Each row is a point on a landscape with many valleys, with its height.
A ball rolls from a point to whichever of its 2 nearest points has the largest drop for the distance, and stops where none of them is lower. Distance is the straight distance between rows; heights are no part of it.
Z_631: -11,-22,-16,25,8,-28,-5,56,-10,18,29,-4,27,0,2,-26,4,-26,8,-5,69,-16,-32,24,-7,3,-45  height 35.1
Z_65: -3,-33,-13,27,10,11,4,45,20,29,12,22,28,-2,36,-23,-27,10,-10,-20,15,-34,-12,-25,-21,8,-25  height 30.9
Z_45: -8,-35,1,18,17,-24,8,69,-11,21,20,14,-3,8,-7,-22,4,-38,20,-32,48,22,-16,40,-19,14,-17  height 33.4
Z_993: -32,47,-32,-6,-26,6,-22,-17,-19,9,-26,22,-5,-27,22,0,-34,32,16,29,-32,4,34,-47,33,-20,22  height 65.5
Z_490: -19,18,54,-32,-18,-6,2,-52,45,-29,2,-52,0,10,6,54,22,26,16,28,-20,-51,1,15,-26,23,19  height 47.3
Z_210: -52,8,-23,6,-10,34,-17,18,-15,15,-23,42,3,-1,66,18,-20,47,2,30,-29,-24,40,-33,9,16,18  height 33.1
Z_922: 10,25,-3,-24,25,16,-17,-28,-7,8,9,-73,32,37,-49,-21,17,-60,-14,-36,22,-28,-37,-7,-41,5,-31  height 49.1
Z_122: 7,7,-22,-23,-4,-2,-29,-24,-13,-3,16,-37,44,17,-19,-44,-16,-2,8,7,28,-3,-38,-37,8,-16,-1  height 74.5
Z_155: 6,-8,-19,28,22,-11,7,19,-50,10,28,17,-4,12,38,-20,13,16,25,-5,8,36,-35,5,28,22,-11  height 17.5
Z_435: -39,-6,-1,11,-7,29,-5,-32,16,-12,-20,30,-17,49,-20,31,12,12,-1,31,-70,-39,-7,-8,-15,4,14  height 49.4
Z_982: 3,-18,1,28,-1,25,45,15,26,19,-11,55,-17,37,-40,9,-14,-11,-26,-28,-17,-15,-21,0,-33,17,3  height 46.8
Z_601: 15,-83,-9,-3,0,7,11,39,-13,8,18,-4,37,40,27,-37,9,-24,-15,-26,24,-7,-22,18,-16,25,-8  height 33.2
Z_916: 47,3,-11,27,-25,1,35,27,-3,41,5,24,-4,-8,-42,-29,3,-28,-41,-56,-26,-26,-5,-9,-29,-11,-7  height 27.1
Z_117: 20,40,-7,51,18,15,5,4,-6,23,-4,8,7,-48,-4,-7,-3,-17,-36,-20,-18,-19,3,-19,7,-16,-67  height 42.7
Z_786: 42,-2,14,-15,-26,-22,10,42,7,8,22,-40,24,-24,-16,-29,-7,-27,-24,-37,29,-32,5,-1,-34,-6,-11  height 38.7
Z_152: 27,-63,10,-23,-24,15,44,0,12,17,-6,13,-2,41,-35,-17,1,-31,-27,-40,-17,24,-9,15,-20,15,27  height 50.6
Z_553: 37,-36,-14,10,17,-1,-1,13,-49,2,17,5,-3,6,65,-19,34,46,-6,6,2,25,-14,-2,19,32,16  height 20.8
Z_376: 10,-45,11,43,21,18,-4,-8,34,-12,-7,-2,1,7,16,15,4,9,-16,2,-46,-36,2,-2,-17,19,-37  height 31.7
Z_251: 12,-19,-33,-23,20,-33,-43,7,-20,-12,7,-37,21,8,9,-18,24,10,25,41,55,44,-1,5,42,-5,14  height 75.7
Z_550: -10,-13,10,15,-2,-22,2,51,-2,4,-3,29,-34,-2,-12,-11,-9,-21,16,-32,18,49,5,26,-15,6,21  height 31.1
Z_349: -19,42,43,-16,-20,-4,9,-64,39,-14,-32,-32,-9,-1,-17,40,62,2,30,21,-34,-71,15,8,-29,1,3  height 50.3
Z_103: 4,14,6,6,-32,5,3,-22,10,5,3,-12,36,-19,20,3,-14,62,8,12,7,-25,-12,-48,-3,3,19  height 39.2
Z_789: 5,7,-21,55,39,-13,2,4,-40,5,7,25,-26,-9,23,-17,21,7,22,-1,-33,36,-13,23,24,0,-16  height 14.3
Z_358: 42,-34,-7,-38,-20,-24,9,-16,20,17,2,-26,22,-9,4,-42,-2,21,-31,-30,-17,-21,-7,-9,-38,-21,46  height 54.5
Z_428: -60,25,-22,-22,-35,6,-2,-19,-24,4,-24,1,0,-44,43,18,-22,19,1,46,-40,-11,60,-27,18,-12,19  height 66.9
Z_952: -52,-8,3,-7,-9,-7,-3,40,12,-18,-15,-2,-9,-45,35,28,-39,-20,9,12,18,1,53,4,-7,5,-30  height 59.3
Z_705: 32,-11,48,-16,-36,0,36,5,36,9,20,-18,23,2,-28,14,-2,7,-15,-38,6,-31,-11,0,-39,15,22  height 42.5
Z_562: 44,-17,26,-20,-33,-33,47,-47,20,-1,-12,3,-15,-22,-9,15,54,37,-16,10,-13,-1,-18,46,2,-20,28  height 44.3
Z_130: -11,-16,8,10,3,13,26,6,4,-9,36,14,14,30,11,14,-16,13,-5,1,28,-15,-56,-2,12,34,-13  height 31.0
Z_472: 43,-13,10,31,4,-2,15,-24,-7,3,18,-38,16,-6,-7,-11,25,-5,-33,-16,-19,-30,-32,3,-6,-3,-37  height 23.6
Z_49: 22,7,18,-36,1,4,-17,-27,23,-3,-1,-55,-1,2,-42,-12,-1,-23,-25,-39,17,4,-20,-6,-49,-7,12  height 18.1
Z_462: -23,2,-17,58,13,1,20,10,-21,28,-22,46,-21,-31,59,15,17,26,10,5,-52,4,41,16,6,6,-21  height 27.0
Z_123: -6,-19,48,-8,-33,-7,14,27,32,-24,22,-16,-7,-18,27,44,-21,26,7,3,26,-7,2,12,-9,25,5  height 80.6
Z_781: 1,11,-16,-36,0,19,-26,-40,-24,-35,-5,4,-5,41,10,10,-5,38,22,52,-32,-1,4,-38,37,-6,58  height 61.7
Z_958: -34,-27,0,29,12,14,-19,8,12,-14,-20,6,-4,-18,47,27,-10,9,-12,15,-48,-27,39,-1,3,9,-32  height 29.1
Z_252: 2,-62,4,-9,6,16,9,19,-18,-10,25,-16,39,45,35,-10,-3,6,-13,-5,36,-5,-50,-2,10,39,-13  height 34.4
Z_451: 22,39,3,23,-15,-15,12,-48,-7,5,-13,11,0,-39,-6,1,13,39,-1,24,-31,-10,1,-20,26,-32,12  height 60.2
Z_548: 8,49,-6,9,-26,-8,-11,18,-17,4,24,-15,13,-28,-26,-20,-21,-19,-12,-18,52,-8,-28,-29,6,-21,-23  height 41.7
Z_722: 33,9,-1,16,-21,-5,30,22,16,36,-21,26,-3,-42,-25,-21,-12,-11,-31,-47,-35,-7,36,-21,-24,-21,14  height 28.9
Z_586: 21,-6,0,31,-12,13,44,35,23,47,6,27,38,-24,16,-9,-18,6,-33,-37,-2,-62,3,-32,-34,12,-34  height 32.3
Z_738: 19,-11,0,-4,-5,-26,18,45,27,19,-26,29,-11,-50,-4,-21,-24,-17,-4,-43,-21,18,61,0,-12,-16,24  height 30.8
Z_832: -28,-10,-12,-16,38,-4,-12,-12,-44,5,-2,5,18,51,-17,-14,26,-42,35,14,47,82,-7,33,50,9,3  height 12.9
Z_522: -40,-21,15,-12,-31,-5,-9,23,5,-21,-11,12,-35,-4,28,34,0,-3,-10,20,-35,-7,38,16,-13,8,42  height 22.9
Z_920: -7,65,21,-2,-20,31,27,27,29,13,-16,11,10,-34,-28,25,-23,-13,-33,-38,11,-19,28,-37,-38,-8,-6  height 29.5
Z_72: -18,48,-13,0,-26,-11,-19,9,-5,9,-1,1,7,-39,-14,-10,-38,3,15,-3,40,12,-3,-51,11,-18,2  height 38.5
Z_382: 48,59,24,0,-10,33,31,15,12,18,24,-48,8,-3,-34,17,37,-30,-47,-58,0,-29,-23,6,-34,0,-11  height 22.7
Z_988: -22,10,36,-9,-38,-1,23,-17,-13,-18,4,13,-44,5,-20,39,25,5,17,18,-11,16,-9,54,16,10,30  height 24.4
Z_867: -22,10,-14,-9,-7,40,-21,-4,-29,-18,-3,37,-2,53,18,16,-17,42,26,43,-23,-17,-5,-39,23,18,44  height 65.6
Z_20: 3,28,6,14,29,-17,-25,-14,-7,-29,6,-22,-14,-34,10,13,-28,-25,31,35,-23,-7,29,1,46,-27,-37  height 26.2
Z_673: 15,-30,28,-2,8,-9,-1,-3,-6,-30,28,-37,-3,-4,9,14,3,-5,5,17,18,25,-24,41,39,19,-24  height 33.0
Z_717: 7,-61,1,-31,52,12,-31,-24,-17,-34,-8,-28,22,47,23,-10,32,-18,-2,26,17,44,-4,21,38,14,-5  height 56.3
Z_305: -31,66,0,12,-14,26,25,17,-5,8,-31,34,-18,-52,-14,18,-31,-20,-23,-13,0,-5,38,-25,-9,-13,-30  height 32.4
Z_356: 42,32,32,28,-14,7,33,3,13,18,16,-28,8,-37,-12,24,33,-8,-39,-27,-5,-33,-11,6,-14,0,-33  height 19.7
Z_780: -41,10,-31,41,43,3,-33,34,21,28,-17,43,6,4,-27,-12,-17,-27,17,11,46,-4,1,-2,-11,-13,-39  height 13.0
Z_141: 16,17,-27,8,52,-21,-36,4,-51,-22,9,6,-28,13,34,-9,11,7,56,35,-19,49,22,8,51,-8,7  height 20.9
Z_410: -17,-14,-2,-16,9,-9,12,7,-51,5,13,8,-2,28,12,-21,18,-20,27,-18,47,87,-27,22,18,16,19  height 18.6
Z_402: 0,-31,-24,15,15,0,-36,21,-2,4,8,-7,27,-1,23,-36,-5,7,-3,3,18,-4,-19,-16,4,0,-27  height 28.5
Z_512: -20,-20,23,2,4,-6,-18,52,44,-10,-15,0,-7,-24,-3,12,-26,-29,-1,-18,29,-3,34,7,-24,1,-22  height 60.8
Z_637: 8,43,20,-16,-13,16,3,3,32,13,-3,-25,7,-10,-39,-8,-23,-10,-26,-52,14,-20,-9,-42,-55,-2,18  height 24.8
Z_799: -50,28,-10,-17,-46,18,18,-25,-3,12,-37,10,30,-30,34,28,-14,55,9,37,-20,-40,42,-46,-1,-2,17  height 68.4
Z_351: 6,-4,-7,-15,1,-36,-13,-8,23,-20,-26,-11,-35,-65,21,-3,-9,-2,-20,6,-18,21,42,16,-2,-37,19  height 20.6
Z_503: 2,-19,29,-13,-19,-3,42,34,-16,3,21,21,-37,7,-4,8,-2,-5,15,-34,20,65,-13,44,-3,33,39  height 27.8
Z_737: 6,39,8,61,6,12,42,-12,6,15,-13,38,-2,-30,-8,28,15,8,-14,7,-24,-40,1,-1,11,-6,-49  height 41.0
Z_836: 24,-14,26,-7,-23,-22,28,-51,48,-8,-37,-5,-19,-16,1,29,69,31,-10,21,-38,-32,14,27,-23,-20,12  height 42.3
Z_306: -39,14,-9,28,4,24,43,10,14,20,-6,32,26,-36,41,29,-39,33,-2,17,14,-45,19,-25,9,19,-50  height 70.4
Z_845: 6,20,43,-31,-37,15,21,-54,10,-18,3,-14,-36,3,-52,39,23,-14,-12,9,-15,15,-17,52,-1,9,14  height 29.6
Z_791: -13,-29,-14,18,10,27,10,34,-15,12,-12,60,-18,34,34,0,-1,38,-1,-6,-13,7,-1,-13,-21,27,30  height 29.7
Z_316: 37,-18,35,-30,-19,-4,15,7,16,-2,21,-20,-33,-18,-46,3,13,-52,-31,-37,21,41,-4,55,-11,1,-2  height 16.9
Z_971: -39,24,14,0,-20,-11,5,1,3,-28,-5,-22,0,-53,38,44,-23,4,1,29,-2,-14,48,-8,14,1,-28  height 57.8
Z_772: 2,17,2,2,14,-20,-12,-8,-43,-35,16,3,-44,4,21,16,-1,4,41,42,-25,30,10,25,55,-2,20  height 15.9
Z_245: -15,2,-27,10,-8,32,-26,-3,4,21,-11,13,29,-12,47,-7,-33,59,7,18,-10,-19,11,-55,18,4,-2  height 35.4
Z_555: -34,40,-2,34,26,12,21,-7,13,0,18,27,6,-9,30,43,-44,8,26,40,0,-62,12,-17,39,14,-55  height 71.3
Z_25: 17,13,30,-2,-46,19,52,-11,1,29,7,6,30,21,-46,8,11,15,-18,-28,19,-36,-50,-15,-40,14,17  height 46.0
Z_167: 32,-18,-16,-14,10,-40,-17,-17,13,-9,-4,-21,-10,-50,33,-32,10,18,-23,2,-3,14,-3,9,5,-36,5  height 23.3
Z_33: -22,33,-48,21,55,-7,-42,27,-47,13,5,32,-22,15,50,-8,2,20,71,28,-9,34,34,-5,34,-5,-12  height 24.1
Z_406: -36,14,-3,21,24,12,15,26,4,-6,28,38,-17,23,21,18,-32,10,24,6,39,-4,-28,1,15,32,-13  height 27.2
Z_644: -13,-6,13,-43,0,-10,-27,-24,11,-57,11,-32,-26,6,30,30,7,15,0,47,-27,2,16,22,30,0,33  height 65.3
Z_541: 23,-37,-1,-30,-27,9,20,-4,1,13,7,-11,23,25,-26,-37,-9,-9,-31,-36,0,0,-26,-17,-33,-1,36  height 52.8
Z_911: 33,-66,2,19,2,14,45,15,22,26,-8,26,-7,46,-25,-8,14,-12,-27,-30,-43,-2,-13,11,-24,18,-2  height 48.8
Z_823: 8,-11,-9,15,14,-21,-25,10,-21,-25,9,-8,-15,-26,75,15,13,42,20,36,-12,12,28,0,46,13,3  height 25.9
Z_150: 20,-31,-32,33,9,-16,-14,23,-7,41,-16,14,-2,-39,17,-56,8,-2,-14,-22,-22,13,17,2,-8,-26,-5  height 35.2
Z_664: -45,5,-13,-40,-11,-13,-47,-2,9,-46,-2,-21,-18,-16,46,19,-15,5,4,43,-18,-5,45,-19,8,-15,27  height 67.3
Z_489: -39,7,-41,38,37,-18,-29,54,-1,51,-18,44,6,-1,6,-30,-4,-3,32,-7,41,30,21,8,-22,-11,-9  height 16.0
Z_822: -18,-6,-31,-22,-5,5,-12,14,-36,-1,16,2,33,36,-7,-30,-14,1,20,5,59,26,-45,-26,17,9,12  height 76.1
Z_815: -8,16,21,42,-25,9,45,-13,13,15,-30,55,-10,0,-18,31,42,17,6,6,-17,-35,-7,8,-4,0,-19  height 38.6
Z_671: 30,39,13,8,-10,4,23,-62,11,10,-16,-6,-11,-3,-56,4,36,12,-26,-4,-38,-10,-24,-7,-19,-20,12  height 56.2
Z_31: 31,55,30,5,10,2,3,-45,1,-14,21,-41,15,-3,-28,15,-12,6,13,12,-9,-22,-18,-14,21,-5,-12  height 48.9
Z_340: -14,-19,23,-34,-27,5,-10,22,13,-33,20,-18,-7,12,3,21,-30,3,13,2,54,29,-20,10,3,21,18  height 79.3
Z_469: -10,14,41,-8,-26,5,14,-29,37,-13,2,-35,25,1,6,36,2,43,11,10,12,-36,-15,-15,-26,19,17  height 43.7
Z_514: -39,-8,20,11,-22,-4,20,23,-10,-17,0,32,-41,17,13,36,4,8,12,12,-16,4,1,33,-3,24,22  height 19.8
Z_73: 47,-6,-5,-1,-7,-13,24,-68,-28,0,18,-38,31,5,-6,-29,30,15,-23,7,-30,-17,-42,1,17,-10,-2  height 27.9
Z_265: 5,-29,2,3,-12,7,42,-22,-42,11,6,13,9,25,-8,-8,16,5,-20,-13,-3,38,-46,17,21,20,16  height 28.6
Z_401: -15,-12,-17,34,22,7,-27,22,25,13,-43,31,-23,-23,-25,-9,-15,-33,-15,-21,-24,2,44,-4,-30,-27,-25  height 38.2
Z_933: -28,16,-4,-17,-17,4,-3,15,-20,-12,20,9,-10,25,-9,5,-37,-3,31,0,62,41,-44,-13,32,19,12  height 77.6
Z_369: 46,-33,3,0,9,-6,11,-49,0,-8,1,-27,27,-4,30,-12,38,57,-20,24,-29,-12,-25,-1,14,-2,17  height 31.9
Z_12: -25,14,-11,-12,1,-4,-35,-27,16,-14,-40,-11,-23,-41,3,1,-12,-18,-21,10,-45,-3,59,-4,-13,-35,-8  height 17.4
Z_373: -17,0,-33,6,38,-18,3,-4,-67,23,16,-2,32,40,-20,-32,15,-55,33,15,49,38,-35,29,46,-8,-25  height 7.2
Z_752: -10,9,-27,44,9,-1,-18,12,-12,21,-31,37,-27,-38,0,-25,-8,-10,-3,-14,-25,20,22,-7,-1,-23,-11  height 36.5
Z_770: -19,31,-17,18,-1,28,-7,18,15,25,-6,31,15,-9,-20,-14,-40,-6,-16,-27,21,-21,-13,-46,-28,-11,-19  height 47.0
Z_422: 15,29,1,47,22,-18,11,-15,-39,-7,20,19,-23,-10,18,14,2,6,47,31,-40,10,-3,22,61,1,-8  height 10.1
Z_414: 11,-8,4,-11,-22,-19,-13,46,-9,10,26,-41,27,-3,-36,-23,9,-43,-10,-20,73,-14,-13,34,-23,-9,-31  height 36.9
Z_296: -46,45,-10,15,-20,-4,1,27,-9,11,-12,36,-27,-30,6,9,-46,-5,14,-8,24,18,15,-24,1,-3,-1  height 35.0
Z_573: 11,-26,12,-13,4,-30,-29,11,10,-39,19,-38,-8,-24,55,10,6,28,10,26,23,22,7,12,37,7,-1  height 29.2
Z_8: 17,45,5,12,-3,-1,6,-68,19,13,-32,-15,4,-34,-20,7,17,23,-20,0,-46,-33,10,-28,-18,-26,8  height 58.2
Z_246: -1,-22,6,-3,17,-9,-23,-5,-10,-14,12,-22,2,13,-30,-11,6,-35,3,1,32,32,-22,23,19,-2,-24  height 36.8
Z_42: -26,20,-29,13,38,-9,-7,16,-28,15,25,23,14,38,-43,-19,-11,-43,33,13,61,23,-42,16,32,0,-35  height 11.8
Z_905: 16,-13,-30,-46,18,9,-54,-35,-5,-29,-17,-11,-1,14,32,-25,7,43,-7,36,-14,21,3,-33,21,-10,43  height 61.0
Z_526: 17,-46,-20,-37,34,2,-38,-29,0,-28,-8,-32,15,22,22,-31,19,12,-11,22,2,29,-4,1,12,-7,17  height 58.3
Z_596: 6,-1,29,-27,-25,-33,18,-34,47,-27,-13,-21,-30,-35,20,43,26,27,-17,23,-30,-16,32,43,-12,-18,28  height 40.6
Z_315: 18,-19,1,-34,-44,20,33,9,-27,18,23,-15,22,48,-44,-22,-2,-76,-32,-58,37,-11,-25,26,-34,6,-15  height 29.0
Z_626: -22,40,-36,16,5,3,-25,-2,-38,9,-6,33,-21,2,14,-16,-25,29,39,16,-14,26,4,-32,36,-10,26  height 63.8
Z_677: -28,26,-31,15,30,-6,-33,17,-5,16,-7,22,22,24,-70,-14,-13,-32,13,19,59,9,-25,-9,1,-17,-20  height 6.9
Z_585: 5,-53,-22,-21,-15,3,21,39,-21,18,12,0,39,50,-21,-40,-5,-57,-12,-43,48,-26,-19,27,-31,6,-16  height 31.2
Z_143: -28,-25,8,8,2,22,-17,5,44,-17,-24,8,-39,26,-30,21,-17,-32,-13,-15,-37,-13,23,1,-37,2,-4  height 43.8
Z_270: -30,7,-2,2,-36,23,42,6,3,33,-37,24,34,-44,35,24,-25,50,3,21,-5,-36,44,-31,-17,10,-19  height 69.6
Z_581: 25,52,15,-6,27,37,-3,-27,-4,-2,25,-38,7,25,-63,1,6,-44,-20,-34,-6,-8,-44,-12,-8,0,-33  height 45.7
Z_728: 71,-1,26,-33,-45,-22,48,20,24,19,39,-24,23,-7,-30,-20,7,-19,-32,-60,-1,-43,3,12,-28,4,21  height 40.4
Z_212: 48,-43,13,-16,-33,-31,54,-4,12,10,-12,26,-18,-11,4,-3,41,39,-18,-8,-22,12,2,40,-1,-8,58  height 46.1
Z_259: 13,43,10,24,10,6,-1,-17,7,-1,7,-26,30,-38,4,10,-17,5,-3,-1,-6,-30,2,-34,9,-6,-48  height 45.0
Z_318: 47,-50,-4,-13,-16,-19,35,16,-10,19,1,32,-9,5,6,-32,13,20,-17,-27,-22,32,0,10,-12,7,65  height 47.7
Z_963: 16,-39,7,13,5,14,0,-38,27,-11,-17,-12,13,19,24,15,34,51,-13,23,-52,-37,0,-10,-15,8,12  height 35.5
Z_301: -1,-5,-7,-14,26,31,10,-44,-51,-14,-12,28,-9,60,2,4,7,2,14,29,-35,33,-2,-3,48,9,35  height 56.7
Z_304: 8,-45,-7,-5,1,10,0,44,6,-1,-19,39,-24,9,44,3,3,27,-6,-12,-35,11,49,-1,-21,17,51  height 27.3
Z_272: -34,26,-23,12,53,3,2,19,-31,-19,36,36,-25,51,40,13,-18,3,59,22,11,24,-14,9,37,31,-7  height 23.7
Z_105: -14,33,-26,22,20,-19,-33,24,-3,-3,11,3,10,-10,6,3,-32,-5,53,25,44,7,0,-28,49,-4,-35  height 73.4
Z_482: -9,-3,11,-13,-10,-4,35,-12,-56,-2,12,25,-27,19,15,2,21,13,15,-12,8,77,-19,29,28,23,39  height 23.4
Z_612: 31,-40,-18,7,-7,-23,-28,6,-3,9,12,-30,31,-30,44,-44,6,26,-18,1,6,-16,-6,-10,0,-16,-3  height 26.1
Z_17: -11,-25,-2,3,25,33,-2,-38,-26,-28,-17,25,-15,63,1,23,28,8,9,38,-72,-12,-1,10,23,12,25  height 53.2
Z_645: -31,-4,-20,-33,10,-2,-74,-5,30,-37,-16,-30,6,4,11,-4,-16,17,19,35,12,6,24,-26,-3,-20,18  height 69.7
Z_332: -28,-18,25,1,-13,20,4,-22,51,-13,-29,-1,-11,24,-8,37,6,11,-14,3,-56,-45,29,-2,-53,10,15  height 46.4
Z_441: -9,4,-25,-42,9,-12,-56,-34,22,-17,-10,-44,26,2,-17,-29,-11,10,16,19,33,11,-10,-34,-7,-28,25  height 72.3
Z_630: 39,29,-4,13,-9,26,22,31,2,25,17,-13,4,7,-42,-16,11,-45,-50,-59,-2,-30,-25,-4,-37,-12,-28  height 25.1
Z_602: 10,-12,-20,22,4,0,-13,33,-31,20,-3,19,-1,-25,79,-8,9,62,8,10,-1,16,21,-23,19,20,12  height 23.5
Z_36: -25,9,12,4,28,6,-35,24,41,-15,0,-19,17,-11,-8,17,-22,-26,2,-8,35,-22,8,-18,-19,-1,-55  height 62.7
Z_615: 17,-50,-23,-23,8,-20,-26,18,26,17,-11,-16,29,12,-30,-47,10,-23,-14,-14,21,-5,11,3,-45,-26,19  height 57.0
Z_60: -30,-12,-27,12,41,-10,-25,51,-19,12,-4,37,-13,29,23,-17,13,6,41,-6,32,60,5,24,-22,10,5  height 18.5
Z_128: 35,-20,46,-36,-31,32,35,-22,16,11,32,-29,-1,12,-42,25,13,-45,-34,-36,15,19,-21,47,-18,28,-10  height 21.5
Z_352: 0,27,-16,0,24,-18,-48,-27,12,-14,-27,-22,0,-45,-5,-13,-9,-15,8,26,-13,7,44,-14,18,-39,-30  height 21.7
Z_941: 26,-2,12,-18,23,13,2,-55,-23,-33,7,-15,2,31,-12,5,-9,-6,25,37,-28,12,-14,1,53,-10,13  height 60.1
Z_682: -16,58,29,-3,-19,6,-3,-32,10,-17,1,-10,-11,-9,-26,42,-10,6,5,17,-18,-26,4,-12,1,-3,6  height 52.9
Z_203: -13,-7,-15,-3,4,34,8,-5,-32,0,9,38,19,58,13,2,-14,38,9,16,10,11,-42,-36,28,37,28  height 68.5
Z_395: -1,20,6,-4,25,19,-18,-22,-6,-16,7,-11,-4,20,-59,1,-16,-43,6,2,13,14,-31,-3,17,-8,-24  height 40.9
Z_409: -12,-9,1,17,20,15,-16,30,29,2,-18,31,-30,15,-53,0,-8,-48,-13,-26,0,9,6,9,-31,-5,-25  height 40.7
Z_347: 52,-51,-28,-45,-18,-36,3,28,21,7,8,-17,27,0,-10,-64,0,-18,-15,-39,0,-22,18,7,-28,-23,36  height 55.7
Z_662: -55,31,26,-6,-34,3,3,-8,17,-22,-3,-4,3,-13,17,53,-14,7,9,36,-16,-46,25,-13,-2,13,3  height 55.8
Z_492: -41,2,-35,12,56,-3,-13,38,-23,-1,26,33,-4,52,30,-5,4,8,52,7,57,45,-19,15,10,32,-17  height 21.0
Z_476: -48,1,5,-26,-24,-6,-3,-16,23,-15,-27,-11,-25,-28,11,30,-4,-8,-31,19,-59,-26,60,7,-26,-14,23  height 20.2
Z_826: 0,-14,-14,-3,18,-28,-50,10,42,9,-32,-20,21,-13,-45,-17,11,-26,-12,3,25,7,32,0,-40,-40,-5  height 59.1
Z_248: 34,9,8,-33,1,-13,-14,6,28,2,2,-32,-19,-21,-56,-20,18,-50,-33,-37,26,22,7,21,-38,-34,-1  height 11.7
Z_703: 1,-6,24,18,-21,19,44,-32,-3,2,-7,24,-1,28,-34,22,24,14,-3,5,-16,0,-36,15,0,11,-1  height 34.1
Z_136: 11,13,-16,19,-7,-4,-10,-23,-19,4,-6,15,-17,-13,-3,-20,-6,29,5,6,-22,22,-16,-21,25,-12,24  height 62.0
Z_898: 11,20,20,-16,-41,-15,1,30,-7,0,23,-15,-8,-28,-31,-10,-17,-23,-4,-27,59,28,-31,7,-3,-12,14  height 44.5
Z_491: 16,-7,12,-24,-30,17,34,-25,-23,17,20,-23,10,20,-43,-14,8,-50,-38,-40,11,15,-40,23,-6,2,-10  height 26.0
Z_339: 2,-15,-3,-31,21,6,-17,-46,-21,-2,12,-66,59,51,-33,-28,10,-58,0,-7,33,-12,-36,3,4,-2,-32  height 51.5
Z_172: 24,49,57,-30,-26,14,17,-54,26,-19,12,-40,-14,-7,-49,54,38,2,6,9,5,-18,-19,39,-8,9,-3  height 34.2
Z_277: -38,45,-16,13,12,4,-4,18,3,-11,10,9,-1,-25,24,32,-56,-10,25,28,28,-17,22,-29,38,9,-53  height 72.4
Z_925: 31,38,46,-24,-7,-23,13,-62,27,-25,3,-47,-16,-35,-1,43,28,19,-2,26,-21,-20,-2,36,6,-12,2  height 38.4
Z_88: -11,-5,-8,17,15,23,6,15,14,8,2,35,-5,32,-41,-17,-28,-24,-16,-25,18,-11,-37,-16,-24,5,-16  height 44.1
Z_204: 3,-38,5,-41,37,5,-30,-35,-7,-21,12,-57,52,50,-11,-9,4,-34,17,24,32,23,-16,4,38,0,-9  height 54.0
Z_817: -40,3,-24,15,3,22,-15,37,-34,24,-16,60,-33,15,60,7,-1,45,9,5,-29,6,33,-19,-12,24,33  height 31.4
Z_424: -15,-2,-46,12,21,-26,-46,31,-22,8,5,-1,19,-2,24,-17,5,17,46,31,55,37,4,-16,34,-4,-4  height 74.6
Z_884: 42,-18,-1,-8,-6,-38,9,51,23,22,2,20,-12,-20,-41,-36,0,-48,-10,-52,-11,19,43,24,-11,-8,10  height 32.9
Z_149: 1,-1,11,-31,13,-31,-40,-3,52,-17,-17,-55,5,-37,-8,-13,-5,-9,-10,-4,26,4,29,1,-36,-25,-1  height 61.3
Z_9: 14,14,18,-36,19,-7,-17,-68,17,-45,2,-42,-18,19,-6,19,-2,3,10,42,-48,-9,0,22,21,-18,15  height 63.0
Z_617: -36,31,-36,43,40,11,-23,10,-37,28,-10,50,-27,1,60,-12,-3,29,38,7,-46,21,30,4,20,2,-16  height 25.8
Z_635: 35,-44,-9,20,10,-25,12,30,5,19,-5,17,-25,-12,-16,-36,15,-25,-19,-35,-27,25,12,27,-18,-10,-1  height 33.7
Z_393: 27,4,21,12,-36,-11,42,34,-20,17,32,16,-14,-14,-22,-5,-7,-16,-18,-37,24,6,-29,20,-5,8,3  height 46.9
Z_510: 13,-39,-13,-6,13,2,-25,60,-8,12,-18,25,-7,-15,74,-16,2,35,5,-11,0,16,61,-12,-8,16,29  height 25.3
Z_408: 14,31,31,-4,-6,6,15,-75,23,-14,-21,-18,-15,22,-47,31,47,7,13,15,-49,-39,-10,11,-12,-11,-1  height 53.3
Z_694: -8,0,21,22,21,-1,-16,5,7,-40,21,-21,-11,-5,10,29,-17,-8,18,20,-4,-7,-3,17,34,12,-41  height 30.5

For each start below, name the point where the ball stops.
Z_905 -> Z_12
Z_401 -> Z_356
Z_252 -> Z_677
Z_251 -> Z_12
Z_212 -> Z_514
Z_898 -> Z_248
